Points on a hilly landscape, in no order, each with its height.
A climber steps from a point to the highest of its 2 nearest points, and stops where none of them is higher. Distance is the straight distance between rows; heights are no part of it.
(452): [  5 -30  -5   5 -30  15 -27  -3 -24 -34  15 -28  -7   7  -2  11  -6   7
  -3 -13  10  36 -19  22   5 -39  39 -12 -24  -7  -2 -21  -8  19]  h=6.6
(142): [ 55   2  -6  11  13 -31 -11  15 -12 -31  10  -7  -7  32   7 -12  -2  24
   3   4  30 -37 -12  14 -37   7  -9   6 -18 -14  -3 -36  23  13]  h=24.4
(193): [-25  12 -11   8 -16   0  11 -11  27  16  -4 -49  -6 -20  10   8 -14   8
   6   4  -3 -10 -28   1  49  13  -6  17  52 -20 -14  22  36  17]  h=22.6
(620): [ 49   9 -26  18   1 -22 -34  -7  14 -26   7  15   8   5 -18  12   4  21
   3   3 -21   9 -17  -1 -26 -27  -7  24 -14   5  -9 -28   7  17]  h=28.3
(113): [-29 -33  -7   2  -6 -29  -9  -4 -19  -5  -5 -13  18 -24 -15 -19  -7  -5
  36 -10 -18   0 -33 -11  13 -10  18   1  -1  25  13  -5  -3 -17]  h=30.1
(883): [ -8 -31  -1 -15  -2   1 -10 -14 -26 -20   9 -16 -25 -16 -10   8  -2  -9
  27 -10   6  28 -11   1 -14 -35  20 -16  -3   9   6 -41   8  21]  h=5.4
(1270): [ -9  26  44   0  23   6  29 -19  46  11 -14  27   1  -4 -10  12  13  12
  -2   0  32 -21  19  -4 -40  18 -50 -13  20  15   6  22  17  -4]  h=22.3
(329): [ 13 -13   0  -9  -3   5  -6  28 -27 -14  16 -26   8  37   6 -41 -11  -5
  10  18  27 -43 -15  12 -13   2   7 -30 -21 -20  21 -21   5  -7]  h=16.2
(1011): [  7  13  28   5  13   2   9   0  19  -5   0   6   7 -11  12   6   0  12
  -1  -3  27 -14 -11   0  -7  18 -20  -3  11 -10  -3  22  22   1]  h=30.6
(339): [  7 -11 -24  42 -28 -37  12  17 -10 -11 -33 -24  20  12 -26 -21 -24  14
  20   5  -9   4  13  11  18  14  -6  24   0 -53   5 -17 -12  10]  h=23.4
(1221): [  1   8  -1  15  -5   4  10 -32  18   4 -11  -8   9  -2 -50  10  22 -15
  28  -3  -4  32   7 -13   1 -32 -15   6  18   7   6  25  -4   6]  h=18.6
(1328): [ 10  14  20 -28  18  25  -3 -28   5  17  14  21 -16  -9  15  20  17 -14
 -18  -7 -19 -10   2 -14 -10   2   1  10 -15  53 -11  17  -6 -24]  h=59.5
(98): [-17 -28   7  -7 -10   1  -9  -1 -23  -3  -5  -2  20   6 -23 -22   2 -26
  20 -14  -6  17  10   2   0 -17  28 -25 -16   6  14  21 -43 -28]  h=12.1
(922): [ 48   0   4  17  15 -17 -11  20 -11 -34   9   9  13  14  33  -1 -13  31
 -15  -2  27 -17 -22  13 -15  23  -1  13 -22 -17  -6 -19  27  -2]  h=22.8
(601): [  8 -24  -3   1  -5   3 -12  10 -28 -23   4 -28  -7  16   6 -30  -3 -19
   9  -7  26 -15  -9  16   0 -10  15 -28  -8 -26  19 -17   0  18]  h=15.0
(341): [ 20   3  -2  14   4  -7   4  27 -20 -17  16 -15  24  36  19 -40  -7   9
  -3  15  46 -38  -7   9   3  18  -3 -18 -18 -31  12  -4  27 -10]  h=17.3
(1258): [-10   6   4 -29  -3  13 -15  -8  -7   1  15  -1  32   8   2 -15  20 -13
 -11 -14 -28   9 -22   3  11 -29  34  -9 -21  41   7  34 -16 -46]  h=46.1
(1018): [-17   8  19  21   6  -1   3  -7  17   9 -10   0   9 -17  16  13 -10  10
  -4   6  16 -20 -22  -7  32  21  -7  20  29   5 -13  28  21  -9]  h=27.9
(296): [ 24  -9 -18   3  -1  -6  24  11  -7   0 -10 -22  10  21 -17 -28 -11   6
  13  10  11 -29   5   4 -23  -9  -9 -13  -8 -36  12 -22  -2   9]  h=38.1
(1202): [-10 -13 -16  -4 -18   0  -6 -10  -9  -4  -8 -13  19  10 -39  -7  18 -27
  23  -9 -35  38   9  -2   7 -42  17 -13  -3  -1  13  24 -36  -6]  h=10.6
(1086): [-22  30  23  32 -12  21 -17 -17 -14   1  18   7  -7  17  18  23  29 -12
 -30 -13 -11  36  27  -6  29  14   1   5   2  38 -21  36 -15   3]  h=31.8
(1142): [  3  25  -4  -7  -5  23 -21 -36  13   8  19  -3   3   5  10   0   8   0
 -25   2 -36 -13 -24  -7  26  -8  20  13  -6  40 -18  32  16   8]  h=65.9
(199): [ 54  -2 -10  10  14 -37 -20   7 -12 -23   0   8  -3   6  -6  -5   6  19
   9  -1  -7 -19 -23   4 -27  -3 -13  18 -14  11  -6 -37  14  19]  h=26.1
(509): [ -2 -27 -46  -3  -4 -45   7   3  -8  -5 -29 -10 -18 -29 -29 -16   0  -7
  42  15 -33   3   1  -8 -11 -11  -9  25   5  -9   1 -46   6  36]  h=12.2
(885): [ 14  17  11  -1  -4  15   2  25  -6  -9   9 -13   7  38  28 -25 -10  18
 -20  12  42 -50  16  12 -11  37  -8 -23 -12 -43  11  -9  24  12]  h=18.3
(201): [ -3   9   3  24  -2 -12 -12  33 -23  15  -7  25  19  22  12 -16  -3   0
 -32  -6 -33   2  16   8  21  40  11   8 -12 -15 -12  16 -16 -24]  h=13.3
(1338): [-31  21  -2 -29   5  34  -5 -27  -4  27  12  -2 -18  -6  20  -5   0 -13
 -22  -1 -40 -19  -2 -15  32  -6  24   1   5  43 -17  18   7  -1]  h=56.3
(1100): [-28   0  27  -3  -1  20  37  -4  24   3 -20  15 -16  -6 -14  34   3   8
   3  -6  37  21  33   2  -8   3 -18 -22  22 -13  10  25 -12  -8]  h=28.4
(996): [ 25  -2 -20 -50  12  17  -8  -2   3  -2  12  -3 -15 -19  -5   1  -3  -6
  -4  16 -15   2 -14 -19 -36 -29   3  -1  -7  11  -3 -29   1  13]  h=9.3
(716): [ 11   9  24   8  15 -11  -5 -24  15   0   3  16  16  -6   4   9   2   3
  -8   7   0 -20 -22  -1  12  14  13  26   3  30  -9  38  -5 -41]  h=49.0
(1359): [  5  22 -20  24   6 -38 -24   7 -20  -1  -5 -10   4  21  -8 -40  14 -16
  21   6 -33 -51 -12 -15  14  17 -15   2  16   6 -18  -4  27  23]  h=26.6
(289): [-27  10  36  17   3  21  18  -1  46  11  -3  -1  26   5  17  16  13   6
   0  -8  35 -12  21   9  12  20 -26 -11  23  -4  23  48   6 -21]  h=16.3
(135): [ -9  20   9 -37  20  22  23  -6  16  26  -6  19 -23  -9   1 -12   6 -23
  -3  22   4 -14  27 -24 -33  12 -30 -24  23   7  -8   2   6  12]  h=24.8
(820): [ 15 -10 -19  19 -11 -10  21  20   3   5  -4 -16  21  18 -16 -39  -9   6
  23  19  12 -12  21   6  -4   8   7  -6  -3 -47   6   4 -21 -20]  h=41.1
(1070): [-17   2   8   0   6  18  -1   1 -20   8   4  25 -18   0   9   9   8 -22
 -20  -6 -13  24  22 -11   1  14   4 -13   7  12 -14  13 -16  -4]  h=15.7
(1064): [  5 -13 -10 -28  -6   0  22  40  -6   2   4 -13 -27  -8  35  -1 -42  17
 -25  11  25 -26 -12  12   5  12   3  -8   7 -37   9 -40  21  11]  h=41.8
(1092): [-28   1 -10  -6 -21  15  28   0  14  10 -19 -29 -21 -18  -8  10 -11  -6
   4  -6  12  23   4  -7  21   0 -14  -5  27 -30  -7  13  11  15]  h=19.1
(162): [ -3  12  -1  14   7 -12 -13 -18   0   9  12   7   6  -5   5   3  -1  -2
 -15  -7 -32 -26 -33 -10  22  15  11  15  -5  41 -24  28   5 -14]  h=56.2
(308): [ -4  23   5 -19  21  39 -20 -12 -17  13  21 -11  -5   1  28 -24  26 -22
  10   3  10 -19   2 -14  -3   7  -1 -25   0  26  -9   5  15   3]  h=32.1
(4): [ -9   0   6   2 -29  28   5 -28   6 -11  -1 -15 -27 -20 -12  49  -2  19
   0 -11  12  75   5   6  16 -38   7  25   0  -1   9  -5   9  15]  h=60.5
(23): [-13   1  10 -21 -13  23   9 -19  24  36   7   5  10 -15  13  34   7   8
  -8  -9 -19  -3  -4   0  22 -17  25  10  17  27  14  44 -18 -29]  h=43.4
(266): [-25 -26 -14   8 -23  -8  -3 -18  -7 -14 -13 -27  17 -12 -29   0   9  -8
  40 -14 -16  39 -10   8  14 -39  22  -5  -5   3   7   4  -7   1]  h=9.1
(814): [-11 -16  12 -32  -4  20  29  25  15   0   4  -8  -9 -12  39  13 -24  18
 -18  13  37 -25  -1  15   0  21   2 -16  12 -30  24 -18  18  -4]  h=39.1
(1137): [ -8   5 -15 -16  -5   3  11  47 -39  16   7   9  -9  20  13 -43 -22  -9
 -16  10   3 -26  20   9   3  22  10 -23  -9 -27  -5 -21 -10  -4]  h=41.9
(895): [ 16 -29 -19   6   1 -24   1   0  -5 -11 -16  14  -9  10 -38  11  -7  -7
  17   9 -23  24  36   3 -35 -22   2  -1 -27 -22   9 -40 -44  15]  h=20.2
(1332): [  4  13 -21  -5 -33  11   3 -12  18   6  -2 -16  -5  -8  -9  40   4  21
  -3  -2 -10  43   0   0  11 -29   8  16  12 -20   1  -1   9  23]  h=53.3
(360): [ 24   3  14  17  10  -1  15  39  -6 -14  10  17  15  29  38   3 -17  35
 -35   7  22 -26  -7  25  -6  37  -5   6 -23 -31  14  -7  13 -15]  h=21.3
(669): [-39   6   3  -9  -3   4  10  -2 -18  16 -20   1 -45 -22  -7 -10 -10 -31
  -5   7 -11   2   1 -19  25  22 -18   1  39  15 -22  -4   9  15]  h=40.9
(378): [ 11   6 -19  -5  -9  12  -2 -15   7  -8   1 -19 -14  -5 -31  12   7   9
  20  10   5  34   4  -6  -4 -26 -12   0  -1 -11  -6 -15  13  32]  h=48.0
(751): [ -4  10   0  10  -9  10   4  49  -4   4   8  -4  17  20  41  -1 -14  19
 -31   6  26 -24  12  23  16  26   4 -13  -1 -46  13  -9  20  -7]  h=19.6
(772): [-18  30  34  12  11  18  -1 -14  38  -7 -10   8  12  12  38  26  20  20
 -26  -7  18  -5  28  11 -13  30 -34 -11  14   6  -4  23  16   8]  h=19.3
(514): [ 14  10  -2 -13  16  24   8 -25  15  -6  12 -27 -14  -7 -30 -10  18   1
  33   4  29   9  -9 -13 -25 -30 -18  -9   8   4   1  -4  27  22]  h=43.8
(384): [-32   8  27   6  14  13  11 -24  17  38  -1  15  -1  -2  34  22   0  -2
 -32  -1 -11 -32   5   9  30  21  10  10   9  44   6  37 -10 -25]  h=53.4
(1106): [  2 -10  10  14  11 -26 -23  -5 -21 -14   5  -8   7 -15   4 -13  -9  -8
  15  -7   0 -11 -43 -10  12  -1  11   1  -3  31  -5  -3  21 -10]  h=33.3
(475): [ 27   3 -18 -13  11   7 -12 -11  -5 -20  18 -36   2  -3  -7 -18   6  -1
  29  -7  25 -12 -27   2  -4 -29   5  -4  -3  -3  -6  -9  29  17]  h=39.9
(484): [-26 -16  15 -50  11  27  22  19  23  22  15  -8   3 -24  45   9 -12  -2
  -6   1  22 -26   5  15   3  10  14 -11  15  -7  39   4  -1 -26]  h=23.6
(500): [ -1 -13  19  11 -19  22 -15 -24 -13 -23  16  15 -22 -12 -13  45  -6   9
  -3  -6  11  73   2  10  14 -27  12  18 -13  17   3   0 -16   1]  h=54.1
(974): [  6 -26  12 -11  -6   8 -19 -11  -9 -25  11  28  -3 -20  -5  39  -9   4
 -11  -9 -17  47  -1  -5   4 -32  29   8 -27  22  16  -9 -19 -15]  h=48.7
(663): [-28  17  17 -10   9  31  10   3  37  14   1 -13   0  13  20   9  15   7
  -9 -15  19  -4  33   7  -1  17 -26 -19  31 -11   6  23   6  12]  h=17.9
(1177): [-21 -26 -22 -10 -31  14 -11  -8 -11 -21   1 -33   8   5 -11   9   7   1
  22  -7 -19  56 -22  23  16 -52  34 -10 -18   9  10 -11  -6  21]  h=7.8
(480): [ 13  27  31  12  22   7 -11 -11  29   0   8  32   2   4  34  51  17  20
 -35   1   1 -10  11   4 -25  24 -18  19  -2  28  -3  21  -4 -11]  h=25.0
(955): [-33  15  19  11 -19  35  26 -11   2   8 -15  23 -23   8 -23  35   5  -1
 -10 -16  15  53  46   2  -2  -7 -15 -17  14  -3   3  27 -29  11]  h=30.5
(242): [ 11  -5 -14   6  -9  -6   0   1  -2  10  -8  37  -5   5 -27   9 -14  -9
  -5   1 -19  25  35  -3 -29  -2   3  -4  -5 -22   5  -6 -37  -2]  h=18.1
(798): [-29  -3  13 -23   5  18  14 -33  12  33   9  -7  -8 -15  14  14   0  -7
  -8  -6 -13 -29 -16   0  38  -1  28   0  10  50  -5  38  -1 -25]  h=49.2
(435): [ 20  13  -9  40  -4 -47 -28  14 -16 -27   7 -15  37  20   1 -36   5   8
  21  -5   1 -26 -34  14  22   5  -4   8  -8   9  -7   4  35  -7]  h=30.8
(259): [ 29  24  11  46   4 -18   7  21   2 -10   7  24  45  44  15 -22   1  22
 -19  17  12 -14  18  11 -10  46 -17   7 -25 -21  -9  13   3 -33]  h=18.2
(323): [  2  14   8  48 -10 -30  14  33 -13  16  17  22  47  38   7 -42  -7   1
   4  26   4 -23  13   6   7  48  -1   4 -15 -17   1  18   8 -54]  h=16.7
(1314): [-37  17   5   0   2  25  -3 -42   2  23  10   5 -31  -2   4  21   9 -17
 -23  -2 -29   2   9 -14  33   6  -2  16  28  33 -21  12   4  19]  h=49.6
(704): [ 16   4 -22 -37   3   9  -8  18  -9   2  11  17 -18  -2  10  15 -11  -1
 -30   0 -25  10  13 -11 -17 -15   7  -6  -4 -12  -4 -23  -9  11]  h=10.8
(582): [-30   9  24  -5  -2  38  -1 -18  27  29  13  -6 -12   5  46  33  19  -1
 -21 -17  -2  -9  15  11  30   4   5   9  26  28   0  32  -3  -6]  h=60.0
(1045): [  5  13  15 -28  12  28 -15 -25   0   9  23  12  26   2  30   6  23  -6
 -15  -3 -14   2  -4  -6   0 -11  24  -1 -26  50   5  33 -13 -36]  h=52.0
(1292): [ 43  -6 -12  15  -8 -31 -14  17  -1 -29  12 -21  44  10  -1 -27   2  27
   8  -7   3 -12 -36  21   7 -10  12  13 -16 -11  -5  -4  18 -16]  h=33.4
(513): [ -2 -22  -8  15  -6 -20 -28  11 -23 -31   2  -9 -16 -18  17  12 -20  15
   4 -11  -7  14 -32  16  21  -5   9   4  -7   6 -13 -31  21  21]  h=4.2
(225): [  9   2 -24 -41  -2  13   5  38 -25  17  15 -17 -16   3  24 -33 -21  -2
 -12  15   7 -35  -7   0  -5  12   2 -21   0 -25   4 -33   8  11]  h=45.2
(1172): [  8  -8   8 -14  18  -2 -22   4 -29 -11   9  13 -33 -15  17   1  -2 -14
  -7   3  10   1 -10 -11 -11  -7   3  -1  -8  25 -10 -25   9   6]  h=40.0
(471): [ 26 -16 -12 -36  17  -2   0  -1 -13 -21   3  -8 -29 -23 -16 -12   0 -22
  24   7   2 -13   0 -11 -42 -26  -1 -10 -14  12   6 -51   8  29]  h=9.5
(236): [ 16   7 -23  20   4  -7  -3 -14  22  -6 -12 -10  22  17 -47 -15  18  -9
  29  -9   0  19  11  -3 -16 -29 -15  -3   3 -17   1   2 -12  13]  h=16.8
(848): [ 20 -16  -4   6  10 -39 -12 -13   2 -13  -7  46 -13 -32 -36  21  -5   4
   4  10 -34  18  -2 -21 -18  -9  -3  37 -12  26  -2 -30 -20  -9]  h=34.4
(557): [ -8   7   4  -1 -11  10  12 -26  13   9   8   9  -1  -9  -8  37  14   6
  -7  -3 -16  31  -9 -11  19 -18   5  16  11  29  -1  32  -7 -12]  h=38.6
(670): [-14   9  10   5   0  16  11  -6  -5   1  -5  -5 -22  -4  -7  11  -4 -13
 -11  -9  14  24  13  -2   5  -1 -19 -13  25  -6 -14  12   4  23]  h=17.5
(1356): [  5 -24   1 -29 -10  10  16  -4   6   5  -6  -3  -2 -14  -2   5  -6  -2
   6  -4  18   7   5   8 -12 -22  15  -2  -7 -19  14  10 -20 -22]  h=32.6
(1429): [  1  28  25   6  20   4  -2  -1  59  14   5  11  23  20  28  23  21  27
 -20 -10  11 -26  26  15 -18  33 -28  15  20  -4  13  29  -7 -20]  h=21.0
(144): [-29  21   0   6   3   3  16 -21   6  29  -9  19 -41 -18  -6  12   2 -12
 -26   4 -19  -7  16 -17   7  17 -20  10  35  24 -38   4   6  25]  h=44.8
(395): [-11   0  16 -19   1  23   9   0   6  16   1   5  17  -4  -1   1  10 -11
   3  -4   5  11  -1   4  -2 -10  11 -21   0   6  13  42 -24 -32]  h=29.3
(155): [ -6  14  -1   2   6   0 -19  14 -29  23   3  29 -12   4  14  11  -4 -14
 -41  -3 -39   5  19  -8  10  35   9  11 -14  19 -16  10 -24 -16]  h=13.9
(483): [ -8 -25 -44   1  -4 -24   9   4  -7   0 -28 -27 -10 -11 -34 -34  -3 -15
  55   5 -14 -12   2  -2  -4 -13 -10  -6  -1 -35  10 -37  -2  38]  h=13.6
(124): [ -5 -11   8 -15  18   5 -29   2 -34 -16  15  -7 -12 -11  24 -17  19  -9
  15  -7   1 -16 -37   1   2 -10  12 -13 -23  41 -10 -24  25  -5]  h=36.5
(859): [-37  10  11  10  -8  13  20  -3  13  11 -22 -28 -20 -22   7  11 -12   6
  -5  -4  25  10 -13  -5  39  12 -20   1  45 -19 -24   5  41  33]  h=20.7
(367): [ -3   0   9 -14  -1  21 -26  -5 -14  -5  14 -18  30  13  23 -25  26 -14
  -5 -13  13   3 -15   8  19 -19  34 -16 -21  32  -6  27  -2 -18]  h=41.2
(443): [-18  21  16 -22  22  43   3 -37  21  33  27  -4 -21   6  30  26  25 -11
 -18  -1 -11 -15  16  -4  -1   6   0  10   4  50   3  27  -2 -11]  h=68.0
(1234): [ -3 -30 -12 -14  -2 -15  -6  -5  -4 -16  -3 -33  -2 -31  -1  -7  -5   8
  38   1   2   3 -35  -8   1 -33  22  -3   2  -1  10 -36  12  22]  h=6.5
(652): [  7 -15 -31 -31   6 -17  -1 -11   5   0  -7  -2 -27 -26 -33  -3  -4 -12
  28  14 -26  15  -2 -12 -26 -22 -12   7   2   2  -2 -56   9  33]  h=10.9
(1381): [ 15 -23 -21 -15   6  -4  -5 -17   6 -21  -7  16  -8   3 -38   6   9 -11
  32  18 -25  25  20   2 -45 -38  -2 -14 -28   4  17 -47 -23  31]  h=21.9
(698): [ -5   6  -3   7  -9  -4  25  36  -7  26  -5   8   5  23 -12 -45 -16 -18
   5  20   2 -24  32   1  -3  27 -10 -18   1 -37   5  -1 -18 -20]  h=44.7
(190): [ -4  27   4 -23  18  24   6  -2  -4  23   3  28  -5  20  -2 -20  24 -19
  -9   5  -3 -21  47 -18 -38  31 -31 -21   1  -3  -3   3 -15   9]  h=26.9
(1047): [ 13 -16   8  -8   1 -21  19  19  -9  16 -15  39   0  -9 -20  24 -14  -6
 -19   6 -15  22  22 -14 -24  14   7  10  -9  -8  11 -12 -47 -38]  h=16.1
(305): [  1  24   1 -19  20  15 -12  -6 -16  12  11  13  11  13   6 -24  20 -24
  -5   2  -3 -15  17 -11 -12  18 -15 -19 -18  18 -14  22  -9 -11]  h=29.4
(125): [-11  11  27  30  -3  17 -34 -15 -26 -17  16  30 -25  15  15  21  13  -3
 -33 -18   6  42  28 -11  15  12  -5   6 -10  28 -20   7  -5   5]  h=29.5
(285): [ 36   0 -16 -13   5 -20  -8  11   2 -16  12 -33  16 -13   3 -20  -7  23
  21   1  19 -31 -52   1  11 -11   6  11  -4 -11  -2  -6  36   1]  h=36.6
(220): [-22  16 -31  24 -17 -29  -1  23 -13   9 -13  -4  25   2   0 -28 -13   4
  -6  -3 -32  -5 -11  -6  47  21   5   8   9 -30 -10  16   1  -9]  h=22.9
(994): [ -1   0   6  27  -9 -21   9  29  -2  17   0  12  30  10   8 -20 -13   7
 -12   8   2 -13   1   3  23  34  -4  13  -4 -15   2  17  -4 -46]  h=15.1
(110): [  5 -25  -9  15 -11 -20 -33  15 -31 -36  14 -23  12   1  14  -2 -10  13
  -5 -25   6  13 -37  30  19 -22  37  -5 -21  -7  -5 -26   3  15]  h=5.3
(568): [ -9  22  13 -19  15  11  32 -10  46  33 -13   6 -15 -14 -21   8  11  -5
   0  12 -10 -19  21 -22 -16  12 -35   8  38   5  -1  19  -1   4]  h=22.5
(473): [  3 -25   5 -22  -2  -1  33  13  10   8   2 -11   1 -24  18   5 -20  16
   6   8  36  -4 -14   9   7  -1  14  -1   1 -28  13   1  13 -18]  h=36.0
(164): [ 20 -19 -26  34 -15 -43  -1   8  -2 -16 -19  -3  15   8 -19 -15  -7  13
  17   4 -15  11  10  12 -12  -5  -1  21 -15 -26   0 -26 -27   8]  h=25.6
(816): [ 26  -2  17  18   8  -8  24  20  11  -9  -6  22  30  29  12  -5  -7  23
 -17   0  29 -15  15  24 -21  26 -10   1 -13 -24   1   7  -6 -29]  h=19.7
(244): [ 51 -24 -28  19  -6 -36  -7   4  13 -35 -13   2  -4  16 -19  -3  -1  19
  12   0  -6  -4   5  16 -49 -18  -5  20 -38 -13   8 -53  -8  24]  h=30.0
(362): [  9  24  25  10   4  13 -18 -24   7  -9  13  33 -14   8  11  46  13  17
 -31  -5   1  27  11 -12 -13  16 -15   9 -10  27 -16   7  -3  15]  h=27.1
(434): [-31 -43 -13 -17   0  -5 -15 -10 -17 -11 -12  10  17 -25 -23 -19   0 -17
  25 -14 -39  16 -24 -16  -7 -20  38  -2 -17  40  28 -14 -25 -10]  h=26.8
(27): [-25  -8   4   1 -14  -5   8 -14  12  12  -6 -36   6 -25  13   8 -16  12
  11   7  12 -20 -43  -7  55  -2  10   8  22  -5  -1  34  28 -12]  h=25.1
(954): [ 11  -4  -1   1   8 -32  -3   6  -8  -5 -11  37 -17 -20 -17  12 -11  -7
 -10  12 -13  10   6 -12 -13  15 -14  21   7  18 -13 -27 -11  -1]  h=37.5
(1378): [-15  18  -9  33  -8 -16   3  16  10  16  -9 -12  14   0  15 -10 -13   3
  -6   8 -10 -20 -15  -9  49  29  -8  11  22 -15 -13  21  21  10]  h=25.3
(365): [  4  -5  14 -11   4  12 -36  -8 -21 -11  21  23 -11  -8  12  21  -5  -3
 -22  -6  -9  36  -7 -14  -9  -7  15   8 -20  41   0 -13  -2  -1]  h=44.0
(1479): [ 28 -19 -14  18  -2 -29 -22 -17   6 -30   0  24  10  -6 -30  19   6  13
  19   2 -42  33  -1  -3 -20 -27   2  28 -24   3  11 -30 -17  13]  h=31.0
(1210): [-15 -15  -4   6 -14  15  -7   4 -22  -4  -5 -18   8  21 -18 -25  -4 -26
  10 -11  13   6  14   8   5 -11  15 -34  -8 -29   7   5 -29  -1]  h=13.5
(239): [-20  13   4 -24  14  31   1  -8 -16  20   8 -18 -28 -22  21 -20   2 -25
   5   0  20 -27  -4 -13  11  10 -14 -20  21   7  -9  11  31   7]  h=35.0
(410): [ 24 -13 -28 -31   2  -7  -9   5   0  -3   4 -25 -14 -22  -3 -13  -6   8
  18   3 -22 -11 -40 -11 -13 -22   8  12 -10   2  -3 -25   7   8]  h=7.9
(298): [ -9 -15  -1 -25  -2   1   4  10  -8  16  -3  35 -29 -28   7  31 -20   1
 -38   3 -14  32  17  -4 -10  -8  11   4  -8  -5   9 -18 -22  -8]  h=12.4
(1043): [-21  15  13  30 -25  11  -6 -20   8   5   0   4  13   2  -8  39   8  -1
 -16 -14  -9  37  13  -8  25  -2   9   6  18  15 -16  46 -11   5]  h=34.9
(407): [ 46   2 -18   3  12 -14  -3  -1   5 -22 -10 -30   6  15 -30 -20   3  14
  24   1  19 -10  -6  16 -29 -21  -2  -1 -18 -27   5 -31   4  30]  h=35.3
(1128): [-20   8  -3  -8  12   4  16   4  -6  14 -12 -13 -25 -26  -7 -24  -5 -24
  15  16  18 -17   2 -17  19  16 -19 -12  37   4 -15  -2  33  25]  h=37.8
(1371): [ 13 -14 -19  16   6 -21  10 -14   6  -5 -14 -24  16 -11 -49 -38   6 -11
  53   8  -3  -9   2  -4 -16 -21 -12   0   0 -23   6 -15  -4  13]  h=15.2
(893): [-15   7  11   4   7 -14  15   9   1  10 -21  37 -38 -18   3  10 -18 -16
 -24  13  -6   0  22 -14  -7  29 -28  15  28  10 -27 -14  -5   8]  h=41.0
(439): [ -7  -4 -38  14 -13 -28  -6  33 -26   6 -13 -21   9   5  -7 -44 -11  -7
  17   0 -28 -21 -13   0  19  11   3  -3   9 -19   3   1   6   0]  h=22.4
(1424): [ -8   2  11 -29  13  17  14  18  11  33   4   9  10  -4  15   6   3   3
  -6   8   4 -20   0   5  -1  12  12  -1   9  -7  22  23 -13 -38]  h=26.4
(661): [-17  -7  24  -3   1  -3  45   1  25  22 -27  31  -9 -29  -6  26  -5  -2
  -8   5  30   5  14  -3 -10  19 -22   0  21  -7  17  12 -20 -30]  h=26.3
(1404): [  2   3  -7   6  -3 -15 -32  21 -29  -6  -6  -4 -45  -8   8  17 -16  -4
 -20  -7 -18  11 -15  -6  17   4   1   5  10  10 -23 -35  26  39]  h=3.1
(811): [-20  10  30  12 -18  28   5  -1   7  10 -12   6   6  33   4  24  11   0
 -20 -24  26  36  45   7  -3  -2  -7 -27   4 -21   1  34 -25  -1]  h=32.8
(983): [ 50  -6 -41   1  -2 -24 -14  13   7 -22   5 -24  22  29 -18 -17   2  18
  16   1 -17  -4 -22  13 -29 -30  10   9 -29 -25   3 -56   4  29]  h=32.7
(1255): [-16  -2  19  12  -6  26 -17   7 -22 -20  15 -13  20  17  29 -11  12 -12
 -10 -17  40  10   2  22  25  -9  24 -27 -19  -2  -4  29  -2  -8]  h=37.6
(874): [ 22  17 -18  22   2 -33 -12  10  -1  -7  -5  -5  14  12 -13 -27  -2   5
  10   5  -9 -28 -26  -8   7  10 -16  18   8  -4 -17  -2  32   2]  h=28.5
(1331): [ -3 -28 -23 -24   1  -8  -8  -3  -7 -17  -3   3   5  -6 -22  -8   3 -16
  23  -2 -40  16  -7  -3 -19 -26  16 -11 -25  11  15 -35 -22   8]  h=24.0
(1069): [-12   0  20  24 -15  27  -1   1  -3 -17   1 -13   9  36   9   7   6  -1
 -12 -12  43  27  21  28   3  -7  11 -21 -11 -18  -7  24  -8  10]  h=35.1
(56): [ 38 -20  -7  47  13 -48  -4   8   4 -32 -14   9  14  16 -23 -16   4  11
  30   2   6  -6  -3   4 -30   1 -11   9 -26 -16  -2 -36 -16  15]  h=27.7
(796): [-11  14 -28  37   7 -23 -18  24 -26   4 -13  -8  14  30 -22 -50  -2 -22
  22   8 -19 -21   8   0  14   9 -26  -9   8 -25 -14  -2  10  22]  h=24.6
(1191): [-28   7  43  16  13  -9  42 -21  47  19 -25  27   6 -16  -8  14  -3  -2
   8   9  27 -19  15  -5  -6  28 -38  10  37   8   8  22   0 -20]  h=24.1
(187): [  7  12   8 -14   6   8  32 -29  30  10 -10   5 -18 -16 -25  19  16  -6
  22  -4   6  12  10 -18 -18  -9 -25  10  15   5   7  20  -4   3]  h=20.6
(469): [ 29  32  14   3  13   9  -5  -3  43  12  18  21  29  20  21  36  26  25
 -28  -6  -7 -20   1  13 -20   9  -1  25   2  10  11  24 -11 -21]  h=22.7
(92): [ 10 -23   4 -38  -4  -2  27  17  -1  15   0  37  -6 -25   5  31 -15  13
 -22  -7 -16  23   1  -3 -14   4  24  10 -21  -6  25 -13 -42 -42]  h=14.3
(631): [-19 -10   5   6  -3  -7  27   7  12   2  -7 -13   2 -11  -4  -4 -16  13
  16   6  47  -7  -8   2   0  13 -15  -9  13 -31  12  11  13  -4]  h=33.2

Call two points neighbours if one is among the 2 nearest of the other. Go from one point of each pair to the other, from neighbour to neighbour, staying as high as possible. Name the lowest point that can't be avoided.
(1142) / (4) | (439)
(225) / (698) | (1137)
(225) / (1142) | (1018)

For each start below, name the point where the climber stops.
(704) | (4)
(661) | (443)
(439) | (4)
